Each scene shows the same named points in several views. A view is turned or mirrored, shifted and resized as a whole, has a little noise and may leave points out.
(in the rows, 128 means zero)

Scene 1
View 1
(176): [141 129 114 122 108 159 128 100 139 133 122 152 137 110 139 124 135 132
 134 147 119 130 111 153 127 117 130 119 118 126 125 129 122 168 135 127
 118 109 108 131 119]
(95): [124 137 105 138 106 134 127 141 158 118 117 118 164 129 148 119 141 133
 139 142 120 114 118 133 132 125 132 127 134 157 111 137 114 150 130 129
  97 124 111 141 108]
(134): [128 112 102 107  88 160 121 106 149 131 117 124 175 127 147 126 116 125
 147 176 152 140 105 151  97  95 102  85 134 191 150 152 100 164 114 125
 100  97 125 188  67]
(195): [121 149  99 135 110 144 154 122 139 129 119 120 152 125 144  97 152 120
 124 152 115 143 107 122 130 113 136 114 129 117  82 140 101 150 147 128
 117 121 106 126 139]
(9): [125 144 102 123 108 161 155 100 129 135 125 138 139 116 139  99 147 121
 122 158 119 155 105 130 123 107 132 105 123 106  92 136 105 164 148 127
 131 111 105 125 142]
(20): [125 142 106 134 110 140 135 129 147 127 121 128 152 120 145 114 147 130
 134 142 114 126 115 131 133 123 136 126 128 129 101 133 114 155 137 129
 110 121 106 126 129]
(112): [132 146 112 142 116 138 134 130 147 123 122 146 137 113 139 117 150 135
 128 127 101 118 118 135 149 132 148 143 126 114  96 118 128 153 145 131
 114 125  98 105 144]
(105): [134 164 111 155 128 131 149 134 141 126 123 149 124 113 134 103 164 139
 116 115  81 118 122 124 169 140 166 158 119  71  64 107 132 155 161 133
 127 136  83  70 186]
(116): [133 126 108 120 101 154 121 116 147 126 118 134 158 120 146 125 130 130
 143 153 132 126 112 149 123 110 123 112 127 157 131 133 114 162 124 127
 104 108 114 152 100]
(155): [149 119 119 113 112 163 115  96 141 137 123 171 132 101 134 132 127 141
 141 140 119 119 117 166 134 120 128 130 116 125 141 117 133 177 133 132
 121 104 105 127 117]
(111): [151 128 124 132 121 146 110 119 149 132 122 171 128 101 135 139 135 148
 140 121 100 100 127 157 152 138 144 152 120 118 131 108 145 172 135 135
 109 114  99 104 128]
(200): [125 151 100 137 115 146 156 117 134 132 125 137 137 119 139  98 158 123
 121 144 100 140 111 124 138 118 146 123 122  97  75 129 111 153 152 131
 129 123 101 105 158]
View 2
(111): [137 148 128 131 141 133 166 104 108 186 109 129 140 122 114 123  76 116
 125 101 112 124 167 134 136 126 155 146 148 132 117 105 173 136 174 129
 106  92 117 127 126]
(20): [118 149 130 143 135 143 140 128  98 123 143 129 101 134 124 157  90  71
 110 113  84 144 146 119 135 154 164 151 109 147 150 140 133 174 153  91
 133  98 120 150 135]
(95): [134 157 138 131 127 148 130 123 106  93 165 129 111 119 111 147 110  56
  98 110  91 116 146 115 137 147 168 143  86 147 160 125 158 188 156  82
 146 108 107 162 134]
(116): [138 139 149 117 134 148 148 100 117 109 183 129  98 124 132 142  97  65
  92  85 101 115 163 112 102 123 189 161  81 173 148 134 142 164 181  66
 122 118  94 133 129]
(9): [101 117 125 145 142 145 148 120  95 138 141 121  64 162 148 166  68  73
 105 103  77 174 144 111 110 171 167 168 112 172 145 170  71 168 161  74
 111  95 122 133 141]
(155): [135 130 137 123 154 133 175  86 115 179 143 126 112 131 132 128  73 110
 108  80 112 129 174 121  95 111 180 174 121 162 123 135 141 132 189  98
  95  99 103 110 126]
(105): [ 94 142  94 181 128 132 137 158  74 193  47 128 114 161 110 168  57 110
 155 148  76 192 125 141 188 190 117 128 177 118 133 136 112 163 124 142
 125  65 151 159 145]
(200): [ 96 129 116 160 136 145 139 141  87 153 108 125  79 162 136 171  70  78
 122 122  66 183 131 117 140 182 148 154 133 153 144 160  87 174 144  97
 125  84 133 149 147]
(112): [116 147 120 152 138 138 140 133  94 156 105 130 113 136 120 149  78  95
 124 120  87 152 142 127 153 158 145 141 139 133 137 128 134 167 153 118
 125  88 127 152 138]
(134): [149 138 168  94 136 155 151  87 128  64 245 125  81 112 146 138 116  33
  61  60 104  96 174  97  69 110 221 186  31 197 165 147 143 173 196  32
 123 135  73 123 128]
View 3
(95): [105 130  91 140 135 130  79 129 148 147 107 137 114  95 143  95  75 128
 124 131 140 145 119 137 102 129 136 145 155 145 100 170 171 154 154 149
  79 123 128 119 118]
(112): [ 98 138  96 176 160  99 125 138 105 126 137 110 111  69  83 110  98 127
 145 145 121 141 154 121  94 114 113 128 161 121 130 127 133 143 134 152
 121 136 148 102 129]
(9): [ 61 129  74 229 168 106  99 114 126 109 146 138 122  75 123 159 105 121
 108 153 150 103 131  90 112 142 146 139 195 169 126 108 164 128 161 170
 141 130 117 140 136]
(200): [ 82 127  77 225 173  97 121 124 102 105 149 138 109  63  93 126  92 117
 127 167 155 131 159 101 108 129 130 134 189 148 126 100 141 123 132 161
 138 135 111 122 149]
(20): [ 91 135  85 174 151 114  96 132 126 130 126 131 120  82 120 114  85 126
 123 148 145 132 135 117 102 127 134 138 163 141 115 137 159 139 150 161
 109 123 130 117 128]
(176): [ 70 142  86 177 158 109  97 122 136 136 134 114 136  88 124 172 125 136
 116 123 116  95 109 106 100 130 134 147 167 142 142 160 155 141 173 162
 121 120 154 116 106]
(134): [ 64 129  79 142 115 157  20  97 207 155  90 158 155 125 219 170 105 143
  82 101 142  82  39 122 104 149 172 175 167 194  95 208 217 157 221 156
  65  99 128 146  91]
(195): [ 86 123  76 212 158 115  93 126 124 114 134 152 109  75 122 113  77 117
 119 158 172 139 144 106 115 138 143 139 193 162 110 112 162 132 141 160
 124 129 102 137 148]
(116): [ 78 133  87 150 140 128  68 120 161 146 113 130 136  99 163 148 107 135
 109 120 130 105  89 118 103 131 141 155 160 158 115 182 178 150 185 152
  88 110 145 123 100]
(105): [107 136  95 217 191  74 170 152  56 104 157 103  93  41  30  91  89 115
 164 176 128 157 209 106 101 115 101 118 169  96 144  77  99 128  98 155
 151 145 139  92 157]
View 4
(95): [127 147 117 147  91 127  82 137 129 138 105 110  97 161 146 125  88 118
 108 103 165 136 119 102 124 133 122 169 154 125 125 167 118  94  81  75
 139 157 108 111 119]
(112): [122 126 136 143 107 155 140 142 163 138 115 126 134 129 124 134 114 101
 109 139 179 100 148 111 137 117 131 132 156 131 145 140 129 116  96  99
 114 144 119 124 146]
(176): [117 138 141 124 120 133 116 123 148 122 112 132 134 130 168 148  96 114
  95 158 165 128 101 164 110 130 122 146 149 108 140 146 111  77  76 102
 139 151 125 122 120]
(116): [118 142 127 126 107 117  78 124 129 120 106 118 108 150 174 137  87 122
  99 127 158 152  89 157 103 144 119 174 150 109 128 161 110  70  67  84
 148 157 121 117 110]
(105): [132 121 147 161 106 182 192 153 197 154 118 137 161 105  85 125 134  87
 116 150 198  60 185  88 142  87 118  90 166 140 158 131 149 152 100 120
  81 134 130 132 178]
(134): [125 164 113 118 104  88  21 118 105 114 101 114  92 173 208 136  63 135
  87 116 146 185  35 177  66 155 106 202 144  99 115 181  95  32  43  73
 171 174 116 106  86]
(20): [128 137 129 146  92 135 107 139 153 138 108 124 120 139 137 122 101 113
 100 127 172 119 121 120 113 123 115 147 159 122 134 157 125 104  75  92
 120 155 115 120 136]
(195): [148 149 129 157  82 132  94 148 169 150  99 127 133 124 116 115 106 106
  92 123 186 117 105 107  82 103  99 128 164 116 134 163 137 102  51 107
 105 160 123 115 149]
(111): [101 122 147 115 140 158 171 126 147 114 127 123 137 135 160 156 101 109
 117 159 162 101 156 155 168 141 149 141 144 128 153 129 113 101 120  89
 140 136 121 130 130]
(155): [104 130 153 101 142 143 143 114 146 105 120 129 140 135 185 160  97 116
 101 174 157 129 109 189 124 139 132 147 144 116 144 138 107  75  89 100
 153 147 130 126 115]
(200): [145 143 142 156  98 150 124 144 187 148 110 141 152 116 112 122 122  97
  95 147 192  99 122 110  95  90 100 109 167 118 142 148 139 115  60 123
  87 150 133 122 166]
View 5
(95): [125 160 124 104 119 144 116 134 143 143 113 118 137 102 149 115 151 115
 136 159 140 130 151 138 181  84 145  99 129 182 187 136 130 136 120 123
 128 129 151 124 107]
(200): [ 97 155 152  78  77 175 131 140 114 129 129 116 117 150 175 103 104 144
 140  91 108 145 143 140 133 124 122  76 136 135 173 132 157 125 138 141
  90 133 109 143 133]
(9): [115 121 152  98  93 161 113 149 126 132 127 112 118 159 189 103 107 127
 125  99 114 144 141 178 133 129 145  61 143 125 179 136 146 125 114 140
  87 143 139 145 128]
(176): [123 109 134 125 116 134 105 161 141 153 125 139 123 153 153 114 122 106
 103 125 115 132 139 160 176 141 148 108 152 138 177 124 127 120 101 127
 121 133 147 144 112]
(155): [121  97 132 140 120 125 112 172 148 167 128 151 119 163 133 122 119 102
  94 120 111 131 132 145 190 164 146 129 161 136 174 120 122 114  97 122
 140 132 148 147 109]
(195): [113 154 143  81  93 168 120 138 122 125 126 107 123 132 184 102 123 131
 142 114 124 143 148 158 139  99 139  65 133 152 182 140 152 127 129 138
  89 138 132 137 126]
(111): [ 95 131 123 121 112 140 131 162 141 170 129 160 121 151 111 128 109 108
 105 114 106 133 131  92 194 158 115 157 158 143 174 107 127 113 121 118
 152 116 124 144 108]
(134): [181  91 133 149 163 101  63 152 168 146 111 102 153 105 179 114 184  81
 102 190 163 123 144 244 197  81 220  54 135 177 194 159 103 145  65 123
 114 157 217 124  95]
(116): [140 118 131 131 132 126 100 153 149 153 119 123 131 124 156 118 146 100
 112 153 136 128 142 179 184 109 164  97 142 159 182 136 122 127 100 123
 125 138 167 133 107]
(112): [101 156 133  98  98 156 134 140 132 140 123 130 124 132 147 114 119 123
 133 119 115 140 145 120 166 116 123 110 138 157 175 126 140 122 132 128
 119 125 122 136 119]
(20): [112 151 137 100 106 152 124 139 131 139 122 122 126 125 154 114 129 125
 128 130 123 138 143 140 163 107 134  96 136 162 179 132 139 127 125 132
 112 130 135 134 115]

In a view up to two points have been moved. Name them for each view, in the order of its rows, or write none.
view 1 => none
view 2 => none
view 3 => none
view 4 => none
view 5 => (134), (112)
